Points on a hilly landscape, in no order, each with its height.
A ball rolls from a point to whichever of its 2 nearest points has the largest drop for the distance, and stops where none of them is lower. Distance is the straight distance between rows; heights are no part of it.
(290): 29,19,-57,-41,-36,-36,-17,-29,4,30,-28,1,-49,22,-16,-22,-42,25,67,40,36  (h 417)
(427): 4,-62,-10,5,-19,-1,11,47,-17,-26,-21,-8,20,-38,18,6,-6,-38,38,-3,6  (h 365)
(581): -6,23,-69,-19,-19,-25,10,10,27,-2,-8,41,-36,39,-7,-73,-26,19,25,7,63  (h 471)
(214): 44,-43,-12,-18,-41,-74,54,16,53,0,15,27,-38,16,-19,-48,35,-16,-40,16,52  (h 834)
(412): -52,-11,-70,7,-54,-29,12,67,7,-26,-12,2,-33,43,12,-50,2,32,-5,-12,47  (h 451)
(368): -78,-5,9,-18,-12,-10,-39,-22,13,-37,-17,20,18,22,29,-43,-49,2,-22,-24,-7  (h 604)
(249): -27,51,9,71,29,13,-72,22,-2,-4,15,48,-24,-10,8,45,-17,5,11,-23,-36  (h 371)
(202): -74,34,11,-4,61,5,-14,-21,-42,12,62,-18,36,41,4,-13,-48,32,-3,-44,-5  (h 337)
(721): 14,18,55,-29,17,29,37,1,1,9,-26,-18,2,-25,18,27,14,-61,-38,-22,-38  (h 423)
(63): -18,19,30,-67,-2,3,3,-22,-9,53,-1,44,-26,-48,-48,8,63,-40,29,32,8  (h 673)
(784): 19,30,8,-35,-8,31,0,9,46,-46,-32,-34,-14,4,-30,47,19,15,-41,28,-5  (h 354)
(482): 32,-63,34,76,33,-16,-38,-11,12,-25,19,35,31,-8,42,-16,13,-8,-20,-35,17  (h 206)
(677): 15,-32,49,48,19,-10,-26,51,18,0,-27,29,-62,20,23,47,16,-8,7,-51,-58  (h 347)
(743): 7,-51,-11,-30,-57,24,-27,-9,55,-5,-8,5,-26,-25,-22,16,31,-76,60,16,-5  (h 643)
(46): 10,-32,36,-41,-72,-22,-19,-48,17,-25,-25,15,12,-16,36,27,9,-18,-14,80,66  (h 788)
(839): 50,-11,-57,-51,-3,1,47,-12,49,-24,-53,3,-36,11,-15,-31,-4,-6,4,35,7  (h 186)
(155): -13,65,39,-60,-33,-20,-28,-65,-26,26,-11,-22,-31,-21,-36,-10,-19,12,44,86,19  (h 467)
(696): -52,26,-10,-43,-10,10,-48,-11,-40,56,-75,34,2,24,-2,45,-19,28,30,1,-29  (h 228)
(3): 48,-21,2,1,8,-5,-31,15,4,13,-18,41,51,-17,-4,71,-27,29,34,8,-1  (h 769)
(148): 6,2,23,-66,-19,3,28,-16,5,59,19,-36,14,-31,-9,36,40,-35,-33,-28,-74  (h 388)
(124): 33,2,52,75,-33,-50,16,62,-9,-18,0,-16,-6,24,-15,-80,-52,9,-3,-5,62  (h 283)
(519): -46,-37,27,65,1,34,-15,50,6,-46,39,24,37,8,-2,5,20,-49,-4,-26,54  (h 387)
(347): 38,-33,4,40,12,-8,-35,13,8,37,-9,42,11,-6,40,66,4,-41,-2,-64,-44  (h 284)
(745): -51,-47,5,36,37,-5,1,36,-45,-26,32,6,29,-28,27,24,31,-41,-23,-49,17  (h 416)
(1085): 39,16,-12,-53,-33,-30,-19,-44,2,52,7,-5,9,-3,21,21,32,4,-30,16,73  (h 806)
(749): 36,-37,-26,36,18,-40,8,2,-14,4,9,-9,17,-36,47,2,2,41,-24,-33,-59  (h 732)
(531): 50,-8,19,39,45,31,-29,-16,32,-37,29,-20,8,-33,-15,15,68,-1,-54,-12,13  (h 302)
(785): 28,7,33,-47,-63,-27,-3,-48,27,-14,-19,-67,-66,15,-1,22,-3,5,7,84,15  (h 412)
(480): -9,50,5,10,70,11,-4,-34,-36,59,2,89,6,-29,14,10,25,-25,-18,-11,-36  (h 698)
(608): -40,16,-5,-60,17,26,-8,-87,18,-16,-25,-18,-11,8,-20,-35,-17,27,13,27,-77  (h 111)
(978): 52,-5,23,9,13,-5,-14,11,-47,41,-46,0,9,-33,25,84,1,38,24,7,-47  (h 758)
(177): 15,9,55,53,80,-13,0,-29,-71,33,20,19,5,-28,29,48,-18,1,23,-7,-67  (h 28)
(790): 20,-13,63,58,65,2,-11,-14,-54,1,6,41,24,-20,64,31,5,-4,-1,-7,14  (h 125)
(401): 23,-69,23,112,-45,-37,23,29,9,-3,23,-6,4,50,-24,-87,-3,18,-4,-26,39  (h 345)
(460): 66,-31,-53,-6,-16,28,-7,-11,43,15,8,-29,35,4,-8,40,8,-2,-7,-28,-4  (h 269)
(141): -3,47,63,-45,-17,1,-21,-53,6,48,1,63,5,-2,-28,-8,-21,2,49,65,8  (h 487)
(170): 8,-19,-24,52,-17,30,14,51,-5,-37,-14,-10,-14,-29,32,-39,35,-35,-5,-1,45  (h 344)
(674): -25,-46,16,27,-36,6,-23,19,26,-2,77,-27,42,32,-44,-11,20,-29,2,-42,43  (h 359)
(828): 25,-51,-23,69,43,-9,-34,9,5,-53,-9,-2,14,-15,16,-4,51,33,-65,-34,34  (h 264)
(1035): 21,23,-10,-16,27,5,83,29,9,-5,15,-4,-12,47,-7,-53,-2,8,-18,-7,49  (h 394)
(260): 12,16,12,-15,44,11,37,-32,-67,19,10,-35,39,-36,27,-5,-16,36,6,17,-41  (h 180)
(364): -10,-1,-7,40,-30,-39,-3,85,-13,-4,53,-28,26,-9,-51,6,-29,31,35,-17,14  (h 287)
(421): -35,9,-34,-25,48,45,-38,-39,-63,35,-33,18,54,-9,-23,55,-18,22,44,5,2  (h 266)
(110): 73,-16,8,71,-31,-37,4,2,6,-26,22,-58,9,-14,17,-47,-25,60,-6,24,-7  (h 381)
(997): -104,36,2,10,36,30,34,24,-57,-15,23,33,21,-6,6,27,-31,-10,17,2,-52  (h 518)
(213): -40,7,10,-13,52,-10,-62,-26,-30,33,-6,4,-25,-38,-16,24,18,-26,-5,-64,-70  (h 229)
(713): -5,-16,10,-51,-22,-50,35,5,13,8,28,22,14,-20,-1,0,38,9,-44,12,51  (h 817)
(964): 48,8,-40,70,-42,-19,-29,7,10,3,-4,-26,-38,-24,63,-46,6,24,1,-2,-14  (h 424)
(1045): 58,-25,19,-6,-6,-22,34,46,73,-22,-7,40,-14,32,-50,4,22,-15,-30,4,57  (h 850)
(1062): -46,-41,26,50,-3,23,-17,12,7,-51,5,-32,-7,17,42,-21,-15,-12,-4,-44,-72  (h 561)
(451): -14,45,-29,-46,0,10,20,-7,-39,102,7,2,-25,-33,-1,9,46,-44,-14,-33,-60  (h 342)
(991): 20,38,21,-68,-44,13,37,-25,30,-1,-46,-18,-39,-15,-21,38,18,6,-8,92,-28  (h 382)
(369): -18,-18,-14,-77,-36,16,23,8,48,31,26,25,-7,-16,-49,22,51,-62,21,-5,-17  (h 659)
(187): 5,-13,-43,16,3,16,-38,2,17,24,21,-11,42,28,6,47,-21,-16,-23,-79,-30  (h 211)
(673): -46,6,-15,-49,53,20,-40,-76,-39,32,-41,-31,-13,-11,-14,-8,13,18,6,-32,-76  (h 176)
(82): -43,27,19,-36,24,-17,14,-11,-57,61,-16,92,16,-56,-15,-8,32,-21,3,36,-22  (h 685)
(906): -12,-24,-13,18,-21,14,-4,-6,57,-66,18,-12,-32,21,-32,-35,51,0,-34,27,52  (h 401)
(593): 8,48,-5,15,56,35,-34,8,26,-38,-9,-34,-20,-11,-20,26,29,6,-64,-33,-19  (h 328)
(38): 50,9,-59,-1,-33,-36,8,-33,32,-46,-6,-95,-50,39,-37,-42,-45,47,-11,58,25  (h 285)
(761): -18,-23,3,13,13,46,4,23,50,-80,9,-19,-5,35,-30,30,39,51,-28,17,-7  (h 376)
(1057): -20,-21,2,-29,-45,49,-55,-70,47,-12,-37,29,-41,10,16,-26,14,-80,56,26,23  (h 631)
(838): 42,-33,-34,68,3,-19,33,76,-10,-14,-31,-5,-12,3,28,-11,9,-1,-35,-44,16  (h 290)
(834): -39,91,14,-9,24,16,-9,0,-19,39,54,4,4,26,7,-11,-10,12,-27,-23,30  (h 373)
(579): 48,38,12,47,5,-31,38,88,-9,0,-17,-12,-16,12,2,-25,-50,12,-17,-20,17  (h 199)
(788): 54,50,-38,-32,-1,-7,39,-41,19,-9,-10,-18,-71,-12,-23,-51,6,-13,14,71,60  (h 280)
(120): -14,26,22,-5,36,21,54,47,-38,16,-14,11,-30,-5,14,5,11,-44,17,-20,7  (h 441)
(811): 18,11,-38,16,44,-12,-6,-36,4,25,7,55,18,-26,34,-25,-4,11,-18,-25,-36  (h 714)
(928): 55,-36,-33,-28,-21,-59,42,3,2,19,0,-19,-33,20,-20,-56,-33,27,66,12,7  (h 324)
(322): -5,58,49,-20,-26,52,16,-32,27,-18,-20,22,-6,-27,-7,3,-1,-13,13,94,-46  (h 405)
(1029): -2,36,43,-45,-25,-27,13,-26,21,-10,44,-53,-54,0,-56,-14,11,12,15,64,26  (h 442)
(406): 9,41,44,12,53,29,12,-36,-96,43,-43,-30,32,-35,28,47,-20,-9,-2,24,-71  (h 118)
(763): 17,-56,-35,-28,-1,8,39,6,-13,-20,-45,-29,18,-12,6,-12,-48,6,69,6,-56  (h 300)
(67): 36,-6,10,42,50,7,-23,-8,-42,-6,-35,-48,-7,-14,50,52,1,25,-20,-42,-54  (h 747)
(483): -31,27,-35,-40,15,-26,-38,-16,-9,60,30,-7,-29,-34,-26,-25,23,-41,1,-76,-26  (h 286)
(700): -47,-7,6,15,37,31,23,14,-3,-42,3,-6,37,-13,10,29,-37,-49,-6,-32,-85  (h 540)
(252): -94,21,19,-45,8,31,47,9,-22,5,28,65,47,41,8,4,-25,5,8,9,2  (h 495)
(475): -51,-3,25,7,-23,21,3,13,16,-57,35,19,15,21,29,-8,38,21,-28,34,78  (h 426)
(27): -38,10,-18,61,7,-44,-38,63,-13,5,38,47,4,-12,-12,17,-31,20,19,-33,-18  (h 334)
(629): -25,-10,7,-30,27,28,92,23,13,-13,18,39,22,57,16,-35,-34,0,12,-5,-5  (h 455)
(935): 0,11,-21,-64,7,-20,12,14,18,4,-54,-2,-42,6,-27,-19,-17,-6,10,-20,-40  (h 35)
(1049): 7,0,-10,-67,-9,-4,-13,-14,4,8,-74,-5,1,52,-4,38,-35,47,12,2,1  (h 167)
(178): -36,15,-16,-77,-15,17,21,-58,-31,29,-78,-13,26,-10,-25,-24,-35,11,13,58,-94  (h 177)
(746): 12,-3,-16,92,9,3,25,31,-20,-7,77,-16,41,-7,4,-56,-2,-11,-18,-28,22  (h 408)
(1081): -41,28,-59,18,49,30,-31,-5,-38,11,51,2,55,14,-20,40,-34,40,27,-31,3  (h 299)
(877): 6,15,17,-2,-3,0,13,7,-6,-1,58,-31,41,-14,-13,-3,-28,30,17,19,-6  (h 239)
(442): -62,-46,-14,37,-58,16,-20,56,13,-38,-3,15,3,50,34,-22,-6,-16,10,-26,60  (h 415)
(461): 86,-21,-26,59,-19,-4,24,-6,34,-40,4,-68,-6,19,-44,-35,-3,25,-18,32,41  (h 339)
(634): -20,-22,-38,-62,-24,29,41,-3,-32,16,-53,-5,68,-19,-14,32,-36,-4,36,32,-58  (h 232)
(894): 16,-46,-4,-22,-50,-41,-43,12,13,-5,-26,40,37,-21,14,46,2,5,6,13,64  (h 779)
(665): 36,-4,-4,-31,-59,-11,-14,-59,28,-13,-6,-49,-1,21,38,7,4,-31,-44,57,104  (h 796)
(321): -1,24,27,20,48,4,6,65,-31,14,-27,22,-44,39,17,60,0,22,8,-33,5  (h 399)
(542): 45,-23,-56,-14,-12,-47,20,-48,22,11,55,-61,-17,23,-45,-57,-23,46,21,25,21  (h 190)
(940): 66,-5,-4,100,12,0,30,43,1,-16,36,-61,29,-6,-67,-31,2,16,-34,-15,13  (h 374)
(829): 23,-67,-19,-7,-51,8,-33,-5,49,29,49,-25,10,36,-9,26,54,-10,12,-43,25  (h 321)
(679): -59,5,52,2,16,-12,-13,5,-27,-30,27,17,36,-31,33,13,25,4,-57,-2,36  (h 444)
(391): -44,-25,10,15,24,17,-14,6,27,-27,-9,21,-28,64,29,-17,9,14,-32,-60,-17  (h 582)
(622): -66,-13,19,-4,-25,43,-59,-58,18,-31,-25,35,6,8,38,-44,-32,-47,37,3,-8  (h 619)
(128): 22,49,-7,-24,9,25,58,11,-20,-16,-18,-12,-5,-17,16,-37,3,-10,9,48,80  (h 336)
(84): -22,87,33,22,-32,14,-43,17,19,25,43,15,-11,-10,5,27,-2,11,-11,10,-4  (h 398)

Where does a ball stop that starts at each point below?
(369): (935)
(721): (608)
(249): (177)
(713): (935)
(252): (935)

Call two points neighbours if one is among the 2 nearest of the other. Go from one point of each pair to the other, from neighbour to neighbour, staying as low as possible. Name the highest point that can't be avoided.
(177), (935): (84)
(608), (461): (746)
(608), (579): (427)
